A landscape with many peaks, sampled at points; each row gives a point and its height.
A climber steps from a point to the highest of its 2 nearest points, and stops where none of them is higher. Distance is the straight distance between rows; heights are no part of it.
fad: | -.09 | -.01 |  .25 | -.21 |  .16 |  .03 | -.05 |  .00 |  .19 |  .03 |  .03 |  .09 |  .14 | -.11 | -.44 |  .23 |  .02 |  .27 |  .13 |  .49 |  .00 |  .19 | -.13 |  h=571
tatik: | -.08 | -.16 | -.04 | -.27 |  .14 | -.07 | -.10 |  .18 | -.02 | -.08 | -.13 |  .02 |  .28 |  .19 | -.15 |  .11 |  .24 | -.17 |  .14 |  .32 | -.12 |  .11 |  .25 |  h=567
gepin: |  .07 | -.04 | -.05 | -.24 |  .04 |  .13 | -.33 | -.02 |  .06 |  .32 | -.24 |  .06 |  .20 |  .18 | -.31 |  .02 |  .19 | -.01 | -.03 |  .02 | -.24 | -.04 |  .21 |  h=396
bosi: | -.02 |  .19 | -.11 | -.04 | -.29 |  .07 | -.06 | -.05 | -.03 |  .07 |  .13 | -.14 |  .09 | -.21 | -.22 |  .06 |  .20 |  .40 | -.14 |  .20 |  .11 |  .23 |  .04 |  h=348
Doga: | -.11 | -.51 |  .12 | -.23 |  .24 | -.14 | -.08 |  .10 |  .02 | -.03 | -.17 |  .29 |  .06 |  .13 | -.26 | -.04 |  .07 | -.14 | -.13 | -.24 | -.34 |  .06 | -.14 |  h=512
nekeg: |  .00 | -.13 | -.18 |  .10 | -.23 | -.18 |  .00 |  .13 | -.33 | -.30 |  .17 | -.04 |  .15 | -.19 |  .07 | -.18 | -.03 |  .11 |  .14 | -.03 | -.05 | -.31 | -.10 |  h=19
kefi: |  .04 | -.25 |  .09 |  .03 | -.04 | -.14 | -.20 |  .09 | -.10 |  .02 |  .05 |  .13 |  .03 |  .17 | -.05 |  .02 |  .20 | -.03 |  .08 | -.21 | -.12 |  .08 | -.12 |  h=465
dapop: |  .04 |  .19 | -.26 |  .19 |  .00 |  .06 |  .10 | -.03 |  .34 |  .12 | -.18 |  .15 | -.26 |  .07 |  .23 | -.46 | -.19 | -.34 | -.30 | -.22 | -.06 | -.08 |  .09 |  h=269
peguk: |  .04 | -.13 |  .00 | -.12 |  .08 | -.09 | -.09 |  .01 |  .12 |  .07 | -.13 |  .20 |  .07 | -.15 | -.65 |  .35 | -.11 |  .33 |  .19 |  .23 | -.09 |  .33 | -.25 |  h=612
kune: | -.11 | -.45 | -.21 | -.10 | -.09 | -.15 |  .13 |  .11 |  .02 |  .19 | -.04 |  .01 |  .11 | -.22 | -.31 |  .17 |  .09 |  .25 | -.24 | -.08 |  .09 |  .19 | -.12 |  h=153
nizo: |  .12 | -.14 |  .15 |  .28 | -.20 | -.33 |  .28 | -.02 |  .04 |  .16 |  .01 |  .05 | -.21 | -.13 |  .03 |  .18 |  .13 |  .10 | -.06 | -.25 |  .28 |  .10 | -.36 |  h=81
Tal: |  .17 | -.25 | -.15 | -.14 |  .06 |  .24 |  .06 | -.02 |  .05 |  .46 | -.05 |  .06 | -.07 | -.04 |  .13 | -.15 |  .11 | -.02 | -.22 | -.26 | -.14 |  .11 | -.05 |  h=521
Tusar: | -.07 | -.18 |  .03 | -.20 | -.03 | -.07 |  .15 |  .03 |  .11 |  .20 |  .13 |  .19 | -.13 | -.16 | -.01 |  .08 | -.07 |  .01 | -.17 |  .21 | -.21 | -.29 | -.02 |  h=468
pozod: | -.12 |  .07 | -.36 | -.05 |  .11 |  .21 |  .04 | -.02 | -.07 | -.11 |  .14 | -.12 | -.06 | -.03 |  .07 | -.12 | -.03 | -.13 |  .00 |  .13 |  .09 |  .01 |  .25 |  h=501
Kura: |  .14 |  .06 | -.04 |  .46 | -.12 | -.14 |  .27 | -.05 |  .18 |  .17 | -.09 |  .22 | -.29 | -.09 |  .19 |  .02 | -.08 |  .02 | -.01 | -.21 |  .29 |  .23 | -.27 |  h=97
sariz: |  .38 | -.32 | -.01 | -.06 | -.14 | -.25 | -.06 |  .02 | -.19 |  .29 | -.02 | -.03 | -.14 | -.18 | -.26 |  .21 |  .04 |  .17 | -.09 | -.28 |  .31 |  .01 | -.36 |  h=46
vunol: | -.28 |  .49 |  .16 |  .12 |  .06 |  .32 |  .15 | -.01 | -.03 | -.35 | -.02 |  .07 | -.15 | -.01 |  .07 | -.37 |  .04 | -.38 |  .08 | -.15 | -.07 | -.05 |  .20 |  h=591
dopat: | -.11 |  .01 |  .22 | -.02 |  .12 |  .18 |  .06 | -.08 | -.01 | -.11 |  .03 | -.05 |  .18 |  .02 |  .10 |  .02 |  .19 |  .29 | -.08 |  .31 |  .21 |  .14 | -.19 |  h=503
bon: | -.11 |  .21 |  .28 | -.14 |  .17 |  .36 | -.18 | -.13 | -.18 | -.24 | -.16 | -.24 |  .38 |  .19 |  .00 |  .16 | -.01 |  .12 |  .10 |  .01 |  .11 |  .10 |  .24 |  h=581
pir: |  .18 | -.34 |  .17 | -.12 | -.14 |  .00 |  .03 | -.02 | -.08 |  .47 | -.11 |  .12 |  .00 | -.12 | -.11 |  .15 | -.09 |  .29 | -.19 | -.39 | -.12 | -.11 | -.27 |  h=362
viti: | -.10 |  .16 |  .29 | -.20 |  .03 |  .39 | -.14 |  .19 | -.08 | -.16 | -.13 | -.42 |  .46 |  .16 | -.15 |  .13 | -.02 | -.09 |  .22 |  .14 |  .10 |  .11 |  .21 |  h=630
firuv: | -.12 | -.04 |  .38 | -.12 |  .21 |  .05 | -.01 | -.05 |  .01 | -.05 | -.03 |  .13 |  .22 | -.03 | -.15 |  .17 |  .24 |  .23 |  .10 |  .37 | -.02 |  .00 | -.14 |  h=545
Lun: | -.04 |  .13 | -.16 |  .05 | -.09 |  .08 | -.08 | -.03 |  .28 |  .15 |  .00 | -.11 | -.05 |  .18 |  .24 | -.30 | -.16 | -.09 | -.19 | -.13 | -.13 | -.09 |  .17 |  h=280
dip: | -.02 |  .34 | -.01 |  .12 |  .08 |  .17 |  .15 | -.03 |  .09 | -.06 |  .04 | -.31 |  .05 |  .09 |  .29 |  .11 | -.38 |  .11 |  .15 |  .22 |  .18 |  .36 |  .14 |  h=474
sib: | -.26 | -.18 | -.32 | -.15 |  .09 |  .11 |  .02 |  .02 | -.07 | -.07 |  .08 |  .01 |  .02 | -.13 | -.17 | -.04 |  .18 |  .01 | -.17 |  .04 | -.09 | -.01 |  .18 |  h=462
maba: |  .10 | -.02 | -.16 | -.01 | -.25 | -.01 |  .11 |  .03 |  .09 |  .23 |  .12 |  .12 | -.18 | -.03 |  .24 |  .09 | -.28 |  .10 | -.07 | -.11 | -.09 |  .17 |  .13 |  h=504
lazek: | -.04 | -.23 |  .10 | -.17 |  .25 | -.02 | -.13 |  .08 | -.03 | -.04 | -.06 |  .11 |  .06 |  .30 | -.02 | -.08 |  .19 | -.25 | -.04 | -.16 | -.29 |  .21 |  .08 |  h=491
foma: | -.03 | -.09 | -.25 |  .16 |  .01 | -.24 |  .31 |  .03 | -.25 | -.21 | -.04 |  .14 | -.29 | -.09 |  .19 | -.09 |  .09 | -.29 | -.19 | -.27 | -.12 |  .01 |  .01 |  h=207
Lasoz: |  .26 |  .24 | -.06 | -.01 | -.16 |  .10 |  .13 | -.05 |  .06 |  .25 |  .11 |  .07 | -.26 | -.05 |  .18 |  .17 | -.24 |  .12 | -.03 |  .19 |  .09 |  .24 |  .06 |  h=445
fezo: |  .04 | -.37 | -.11 | -.14 | -.20 | -.30 |  .15 |  .11 | -.18 |  .15 | -.23 |  .09 |  .16 | -.24 | -.46 |  .38 |  .00 |  .35 | -.17 | -.01 |  .02 |  .05 | -.17 |  h=137
Rila: | -.04 | -.04 |  .01 | -.13 |  .27 |  .16 | -.35 | -.06 | -.20 | -.16 | -.05 | -.01 |  .27 |  .07 | -.19 | -.15 |  .07 |  .05 |  .24 |  .08 | -.25 | -.25 |  .01 |  h=423
nemip: | -.06 | -.19 |  .19 | -.01 |  .12 | -.12 | -.01 | -.08 | -.03 |  .01 | -.04 |  .14 |  .18 | -.05 | -.04 |  .05 |  .30 |  .19 | -.06 |  .20 | -.13 | -.27 | -.22 |  h=518
vosa: |  .08 | -.17 |  .01 | -.33 |  .15 |  .21 | -.10 | -.05 |  .22 |  .34 | -.06 |  .10 | -.09 |  .12 |  .04 | -.13 |  .02 | -.19 | -.25 | -.16 | -.13 |  .02 |  .15 |  h=574
kinat: | -.08 |  .14 | -.15 |  .13 |  .02 | -.19 | -.06 |  .00 |  .11 | -.24 | -.06 | -.16 |  .03 |  .25 |  .23 | -.23 |  .15 | -.30 | -.03 | -.09 | -.07 |  .07 |  .28 |  h=522
ramek: |  .00 | -.28 |  .17 | -.21 | -.01 |  .15 | -.11 | -.04 | -.02 |  .26 | -.10 |  .30 |  .04 |  .04 | -.13 |  .14 | -.21 |  .22 | -.19 | -.22 | -.25 | -.04 | -.13 |  h=342
tir: | -.22 | -.06 | -.01 |  .01 |  .10 |  .05 | -.05 |  .07 |  .02 | -.35 |  .21 | -.12 |  .16 |  .04 |  .21 | -.11 | -.33 |  .00 |  .31 |  .03 | -.12 |  .09 |  .17 |  h=546
pilip: |  .07 |  .07 | -.11 |  .30 | -.03 | -.26 |  .24 |  .03 |  .00 | -.12 | -.11 |  .31 | -.24 |  .00 |  .22 | -.06 |  .16 | -.30 | -.08 | -.04 |  .13 | -.05 | -.07 |  h=216
Girut: |  .06 |  .21 |  .26 |  .00 | -.08 | -.22 | -.19 | -.01 |  .09 | -.29 |  .10 |  .02 |  .08 |  .08 |  .09 |  .06 |  .05 | -.12 |  .31 |  .21 |  .04 | -.25 |  .17 |  h=587
reg: |  .14 |  .05 | -.14 |  .06 |  .08 | -.24 | -.12 | -.16 |  .16 | -.03 | -.11 | -.01 | -.12 |  .22 |  .26 | -.02 |  .13 | -.25 | -.11 | -.22 |  .01 |  .06 |  .28 |  h=490
repar: | -.01 |  .41 |  .25 |  .06 |  .11 |  .31 |  .05 | -.09 | -.11 | -.20 | -.13 | -.44 |  .22 |  .11 |  .23 |  .21 | -.14 |  .09 |  .11 |  .11 |  .28 |  .26 |  .13 |  h=524
pepok: |  .19 | -.07 | -.04 |  .10 |  .01 | -.27 | -.17 | -.09 | -.08 | -.11 |  .15 | -.03 | -.04 | -.18 | -.07 |  .11 |  .02 |  .23 |  .07 |  .21 |  .19 | -.15 | -.24 |  h=31
fonis: |  .04 | -.09 | -.15 |  .18 | -.06 | -.09 |  .02 | -.03 | -.27 | -.10 |  .19 | -.13 | -.14 | -.24 | -.07 | -.03 | -.17 |  .19 |  .02 | -.08 |  .13 | -.37 | -.34 |  h=24
tadul: |  .36 | -.15 |  .01 |  .16 | -.17 | -.25 |  .11 | -.11 |  .12 |  .35 | -.06 | -.06 | -.24 | -.26 |  .03 |  .15 |  .05 |  .19 | -.07 | -.46 |  .33 |  .11 | -.37 |  h=65
mumu: |  .19 |  .19 |  .04 |  .04 | -.05 | -.15 | -.23 | -.02 |  .11 |  .12 |  .08 | -.06 | -.06 |  .11 | -.01 |  .09 |  .13 | -.15 |  .28 |  .16 | -.04 | -.13 |  .17 |  h=552
Dazop: |  .10 | -.14 |  .02 |  .21 | -.10 | -.18 | -.14 |  .01 | -.09 |  .16 |  .11 | -.03 |  .01 | -.06 | -.25 |  .12 |  .37 |  .14 |  .18 | -.11 | -.03 |  .08 | -.20 |  h=446
Beda: | -.13 | -.01 | -.16 | -.06 | -.01 |  .07 | -.09 | -.05 |  .27 |  .32 |  .06 | -.11 |  .09 |  .03 |  .03 | -.11 | -.12 |  .16 | -.05 | -.03 | -.36 | -.06 |  .20 |  h=292
godip: | -.04 |  .13 | -.05 | -.03 |  .07 |  .15 | -.09 | -.09 |  .05 |  .27 |  .03 | -.15 |  .20 |  .00 | -.02 |  .04 | -.05 |  .32 |  .12 |  .20 | -.34 |  .02 |  .13 |  h=302
muro: |  .07 |  .27 |  .11 | -.11 |  .13 |  .16 | -.02 | -.13 |  .16 | -.03 |  .14 | -.18 | -.06 | -.08 |  .06 |  .01 | -.23 |  .07 | -.02 |  .50 |  .29 | -.15 | -.03 |  h=508
zazi: | -.05 | -.39 | -.28 |  .12 |  .00 | -.17 |  .20 |  .04 |  .17 |  .18 |  .11 | -.14 | -.02 | -.15 |  .02 |  .00 |  .02 |  .18 | -.12 | -.12 |  .06 |  .24 | -.18 |  h=169
kasok: | -.03 |  .39 | -.02 |  .16 | -.01 |  .27 |  .09 | -.12 | -.10 |  .04 | -.06 | -.05 | -.05 |  .16 |  .31 |  .03 | -.07 | -.04 |  .02 | -.14 | -.08 |  .14 |  .23 |  h=573
ninag: | -.17 |  .12 |  .20 | -.11 |  .28 |  .05 | -.15 |  .03 | -.07 | -.40 | -.02 | -.21 |  .17 |  .21 |  .06 | -.06 |  .06 | -.31 |  .23 | -.05 | -.10 |  .05 |  .30 |  h=570
virak: | -.04 | -.53 | -.11 | -.09 |  .05 | -.43 | -.03 |  .03 |  .22 | -.06 |  .02 |  .01 | -.16 | -.05 | -.07 | -.09 |  .03 | -.25 | -.22 | -.42 |  .07 | -.11 | -.12 |  h=411
bemu: |  .02 | -.24 | -.01 |  .00 |  .17 | -.08 | -.40 | -.02 | -.29 | -.19 | -.04 |  .10 |  .19 |  .06 | -.23 |  .00 |  .12 |  .08 |  .18 | -.10 | -.17 | -.19 | -.15 |  h=437
Vam: | -.06 |  .38 | -.18 |  .13 | -.02 |  .21 |  .21 | -.06 | -.17 | -.24 | -.21 |  .03 |  .06 |  .07 |  .37 | -.17 |  .00 | -.13 | -.06 |  .07 |  .10 |  .07 |  .26 |  h=627
Zatin: | -.05 |  .10 | -.06 |  .21 |  .13 |  .11 | -.04 | -.05 |  .10 | -.13 |  .17 | -.18 |  .02 |  .10 |  .26 | -.06 | -.35 |  .11 |  .25 |  .07 |  .08 |  .13 | -.04 |  h=505
tev: | -.07 | -.16 |  .08 | -.16 |  .21 | -.01 |  .03 |  .08 | -.01 | -.07 | -.02 |  .09 |  .17 |  .14 |  .07 | -.14 |  .34 | -.18 |  .00 |  .32 | -.11 | -.17 | -.01 |  h=535
medev: | -.02 | -.04 |  .01 |  .12 | -.02 |  .01 |  .18 |  .02 | -.04 | -.03 |  .09 |  .18 | -.21 | -.05 |  .10 | -.02 |  .20 | -.14 | -.04 |  .01 |  .16 | -.03 | -.15 |  h=226
Pepa: |  .12 |  .25 | -.33 |  .10 | -.15 |  .16 |  .14 |  .07 | -.09 | -.08 | -.08 |  .02 | -.03 |  .01 |  .25 | -.20 | -.06 | -.08 | -.08 |  .25 |  .22 | -.03 |  .11 |  h=564
dapag: | -.18 |  .10 |  .12 |  .14 | -.23 | -.12 |  .28 | -.03 | -.29 | -.44 |  .01 |  .22 | -.12 | -.18 |  .14 | -.03 | -.03 | -.07 | -.17 | -.29 |  .09 | -.28 | -.10 |  h=561
tok: |  .36 | -.28 | -.02 | -.10 | -.07 | -.25 | -.13 |  .07 | -.08 |  .24 |  .11 |  .07 | -.15 | -.16 | -.28 |  .17 |  .07 |  .06 |  .02 |  .13 |  .15 | -.13 | -.29 |  h=37
palar: | -.03 |  .05 |  .10 | -.30 |  .26 | -.08 | -.10 |  .08 | -.13 | -.32 | -.08 | -.08 |  .25 |  .11 | -.06 |  .04 |  .16 | -.34 |  .30 |  .26 | -.16 | -.11 |  .39 |  h=593
Kuzi: | -.18 |  .02 |  .03 | -.16 |  .28 | -.14 |  .02 |  .06 |  .02 | -.49 |  .03 | -.06 | -.08 |  .19 |  .11 | -.27 |  .08 | -.41 | -.07 |  .00 | -.17 |  .13 |  .27 |  h=547
fego: | -.14 |  .08 | -.08 |  .26 | -.07 |  .14 |  .06 | -.09 |  .11 | -.04 |  .01 |  .04 | -.12 |  .09 |  .14 | -.13 |  .12 |  .00 | -.14 | -.17 |  .22 |  .11 | -.09 |  h=242
Kuzub: |  .02 |  .12 |  .17 | -.15 |  .16 |  .26 | -.06 | -.05 |  .20 |  .29 | -.12 | -.07 | -.14 |  .34 |  .13 | -.13 |  .09 | -.39 | -.16 | -.19 | -.07 |  .11 |  .19 |  h=529
Tisek: |  .03 | -.33 | -.07 | -.11 | -.24 | -.13 |  .04 |  .10 | -.26 |  .36 | -.10 | -.01 |  .02 | -.14 | -.27 |  .04 | -.04 |  .14 | -.21 | -.37 | -.23 | -.31 | -.15 |  h=393
zati: | -.13 | -.23 | -.04 | -.02 |  .08 | -.06 | -.20 | -.06 | -.05 | -.05 | -.10 |  .19 |  .10 | -.09 | -.54 |  .32 | -.08 |  .30 |  .13 | -.04 | -.07 |  .08 | -.15 |  h=562
lebon: | -.35 | -.04 |  .08 | -.10 | -.18 |  .15 |  .22 |  .14 | -.01 | -.29 |  .26 |  .14 |  .03 | -.18 |  .06 | -.11 | -.12 |  .01 | -.03 |  .08 | -.06 | -.07 |  .09 |  h=589
Sek: | -.01 |  .17 |  .13 |  .18 | -.15 |  .04 |  .03 | -.09 | -.35 | -.45 |  .04 |  .19 | -.03 | -.08 |  .18 | -.14 |  .03 | -.02 |  .07 | -.13 |  .14 | -.24 | -.10 |  h=590
Fevad: | -.08 | -.06 |  .05 | -.21 | -.05 |  .07 |  .08 |  .03 |  .03 |  .12 |  .12 |  .19 | -.10 |  .08 |  .16 |  .19 | -.27 | -.01 | -.04 |  .02 | -.25 |  .16 |  .28 |  h=548
vitil: | -.01 | -.44 | -.34 |  .18 |  .02 | -.29 |  .22 |  .09 |  .00 |  .14 |  .00 | -.15 | -.02 | -.08 |  .16 | -.21 | -.02 | -.01 | -.16 | -.29 | -.05 | -.06 | -.25 |  h=186
kezi: |  .07 |  .44 |  .29 |  .08 | -.15 | -.03 | -.11 | -.05 |  .18 | -.19 |  .03 | -.25 |  .20 |  .02 |  .14 |  .02 | -.07 |  .05 |  .33 |  .33 |  .15 | -.17 |  .17 |  h=559
gudo: | -.11 |  .26 |  .27 | -.17 | -.20 |  .23 | -.17 |  .16 |  .17 |  .07 | -.01 | -.33 |  .20 |  .24 | -.11 |  .18 | -.02 | -.14 |  .08 |  .16 |  .09 |  .05 |  .31 |  h=580
rused: | -.08 |  .38 | -.04 |  .31 |  .03 |  .00 |  .17 |  .12 | -.17 | -.42 | -.06 |  .21 | -.17 | -.02 |  .10 | -.38 |  .12 | -.43 |  .18 | -.11 | -.12 |  .00 |  .06 |  h=602
Kob: |  .24 |  .48 | -.11 |  .19 | -.21 |  .07 |  .16 |  .00 |  .03 |  .01 |  .07 |  .09 | -.26 | -.15 |  .16 |  .06 | -.39 |  .09 |  .15 |  .31 |  .20 |  .18 |  .01 |  h=398
Sufip: | -.14 | -.58 | -.03 | -.05 |  .10 | -.45 |  .03 |  .06 |  .15 |  .14 | -.04 | -.07 | -.03 | -.12 | -.29 |  .04 | -.04 | -.07 | -.07 | -.48 | -.03 | -.18 | -.22 |  h=385
dit: |  .07 |  .12 |  .08 | -.02 | -.13 |  .04 | -.24 | -.08 |  .10 |  .10 | -.04 | -.19 |  .18 |  .09 | -.15 |  .15 |  .25 |  .29 | -.11 |  .14 |  .27 |  .41 |  .02 |  h=399
dulan: |  .04 |  .37 |  .08 |  .31 | -.07 | -.01 |  .02 | -.02 | -.12 | -.31 |  .01 |  .17 | -.10 |  .02 |  .19 | -.08 |  .03 | -.18 |  .32 | -.02 |  .12 | -.07 |  .01 |  h=629
nir: | -.06 | -.26 | -.28 | -.15 |  .12 | -.04 | -.03 | -.15 | -.20 |  .08 | -.06 |  .05 | -.01 | -.20 | -.19 |  .10 |  .09 |  .14 | -.26 | -.08 | -.13 | -.26 |  .00 |  h=430
Dif: |  .37 |  .10 | -.26 |  .40 | -.08 | -.09 |  .16 | -.07 |  .05 |  .21 | -.02 |  .00 | -.25 | -.12 |  .14 | -.08 | -.17 |  .15 |  .00 | -.01 |  .27 |  .28 | -.36 |  h=119
dev: | -.20 | -.39 |  .09 | -.15 |  .17 | -.04 | -.13 |  .05 |  .06 | -.05 | -.13 |  .35 |  .05 |  .04 | -.48 |  .20 | -.03 |  .01 |  .05 | -.13 | -.20 | -.01 | -.14 |  h=531
Dokof: |  .00 | -.22 |  .17 | -.16 |  .00 |  .21 | -.06 |  .02 |  .05 |  .23 |  .08 |  .14 |  .04 | -.04 | -.26 |  .13 | -.23 |  .38 | -.12 |  .11 |  .00 |  .16 | -.27 |  h=328
Vukor: |  .06 |  .48 |  .12 |  .02 | -.25 |  .19 | -.05 |  .06 |  .15 |  .08 | -.06 | -.16 |  .00 |  .20 |  .04 |  .03 |  .12 | -.22 | -.02 |  .18 |  .28 | -.03 |  .21 |  h=530
zabit: | -.07 | -.12 |  .00 | -.09 | -.24 | -.13 |  .19 |  .11 |  .02 |  .19 |  .23 |  .10 | -.28 | -.30 | -.22 |  .15 | -.05 | -.02 | -.08 | -.02 | -.01 | -.27 | -.09 |  h=450
Rafev: |  .05 |  .25 |  .07 | -.03 |  .23 |  .24 | -.06 | -.06 |  .01 |  .19 | -.14 | -.31 |  .03 |  .35 |  .23 |  .08 | -.06 | -.27 |  .03 | -.10 | -.13 |  .09 |  .26 |  h=520
vul: | -.08 |  .21 | -.21 |  .28 |  .08 |  .19 |  .14 | -.10 |  .17 |  .02 | -.14 |  .15 | -.23 |  .06 |  .17 | -.32 | -.07 | -.18 | -.25 | -.17 |  .20 | -.07 | -.07 |  h=259
div: |  .02 | -.10 | -.08 |  .05 | -.35 | -.25 |  .11 |  .09 | -.19 |  .19 |  .12 |  .00 | -.27 | -.18 | -.14 |  .08 | -.12 | -.05 | -.09 | -.35 | -.08 | -.34 | -.07 |  h=427
rop: | -.10 | -.31 | -.03 | -.22 |  .09 | -.02 |  .02 |  .02 | -.34 | -.12 |  .05 |  .11 | -.05 | -.21 | -.20 |  .07 | -.13 |  .05 | -.17 | -.04 | -.07 | -.42 | -.17 |  h=406
zal: | -.01 |  .41 |  .20 | -.02 | -.14 |  .33 |  .18 |  .19 | -.02 | -.14 | -.03 | -.14 |  .14 |  .09 |  .15 | -.15 |  .01 | -.25 |  .22 |  .33 |  .23 | -.04 |  .14 |  h=563
lut: | -.18 |  .06 |  .13 | -.17 |  .05 |  .12 | -.01 | -.01 | -.02 | -.19 |  .09 |  .07 |  .08 |  .07 |  .17 |  .01 | -.22 |  .00 |  .05 |  .07 | -.23 | -.04 |  .25 |  h=569
kunu: |  .18 | -.32 |  .00 |  .00 |  .09 | -.30 | -.16 | -.08 |  .33 |  .02 | -.04 |  .09 | -.12 |  .16 |  .23 | -.10 |  .07 | -.24 | -.12 | -.37 |  .10 |  .09 | -.02 |  h=447
Pep: |  .25 |  .16 |  .01 |  .19 | -.13 | -.12 | -.17 | -.06 | -.03 |  .23 |  .10 | -.06 | -.03 | -.01 | -.06 |  .11 |  .26 |  .16 |  .24 |  .08 | -.07 |  .12 | -.05 |  h=497
desad: |  .14 |  .54 |  .25 |  .12 |  .03 |  .14 |  .09 | -.09 |  .21 | -.10 | -.01 | -.21 |  .03 | -.07 |  .19 | -.06 | -.31 |  .06 |  .22 |  .50 |  .27 | -.15 | -.08 |  h=532
bavef: | -.05 |  .18 |  .12 | -.13 |  .12 |  .10 | -.39 | -.08 | -.08 | -.01 | -.08 | -.05 |  .17 |  .16 | -.18 | -.08 |  .21 | -.10 |  .09 | -.05 | -.31 | -.22 |  .19 |  h=413
matug: | -.14 | -.16 | -.35 |  .17 |  .02 | -.15 |  .24 |  .07 | -.15 | -.24 |  .00 | -.05 | -.07 | -.02 |  .24 | -.37 | -.04 | -.12 | -.24 | -.24 | -.16 | -.06 | -.07 |  h=199
bevi: | -.05 |  .15 | -.04 | -.03 | -.03 |  .05 | -.10 | -.12 | -.03 | -.02 |  .18 | -.10 |  .08 | -.22 | -.13 |  .17 | -.11 |  .45 |  .07 |  .19 | -.05 |  .17 |  .04 |  h=319
maki: |  .10 |  .09 |  .16 | -.03 |  .04 |  .11 | -.10 |  .00 |  .07 |  .19 | -.08 | -.17 |  .16 |  .24 |  .08 |  .09 |  .13 |  .13 |  .00 |  .22 |  .14 |  .25 |  .04 |  h=448
Tiz: |  .22 | -.15 | -.24 |  .17 | -.14 | -.15 |  .08 |  .00 | -.02 |  .22 |  .07 | -.10 | -.03 | -.10 |  .11 |  .04 |  .07 |  .29 | -.06 | -.05 |  .11 |  .35 | -.19 |  h=150
vadal: | -.10 |  .41 |  .23 |  .00 |  .08 |  .34 |  .14 |  .07 |  .01 | -.32 | -.05 | -.12 |  .05 |  .09 |  .13 | -.29 | -.05 | -.47 |  .23 |  .15 |  .09 | -.18 |  .19 |  h=579
kufef: |  .00 | -.02 | -.03 | -.13 | -.01 |  .05 |  .01 |  .03 |  .18 |  .12 |  .25 | -.01 | -.12 | -.14 | -.04 | -.02 | -.24 |  .09 |  .00 |  .42 |  .03 | -.20 | -.06 |  h=485

Where does a climber stop that starts at each point below?
tok | peguk
matug | peguk
Sufip | palar
dapop | peguk
bavef | peguk
ramek | Girut

For each start below, name every point that the climber comes to, in order.
kune | zazi > vitil > matug > foma > pilip > medev > fego > vul > dapop > Lun > Beda > godip > bevi > bosi > dit > maki > dopat > firuv > fad > peguk
Tiz | zazi > vitil > matug > foma > pilip > medev > fego > vul > dapop > Lun > Beda > godip > bevi > bosi > dit > maki > dopat > firuv > fad > peguk
fonis | pepok > tok > sariz > tadul > nizo > Kura > Dif > Tiz > zazi > vitil > matug > foma > pilip > medev > fego > vul > dapop > Lun > Beda > godip > bevi > bosi > dit > maki > dopat > firuv > fad > peguk
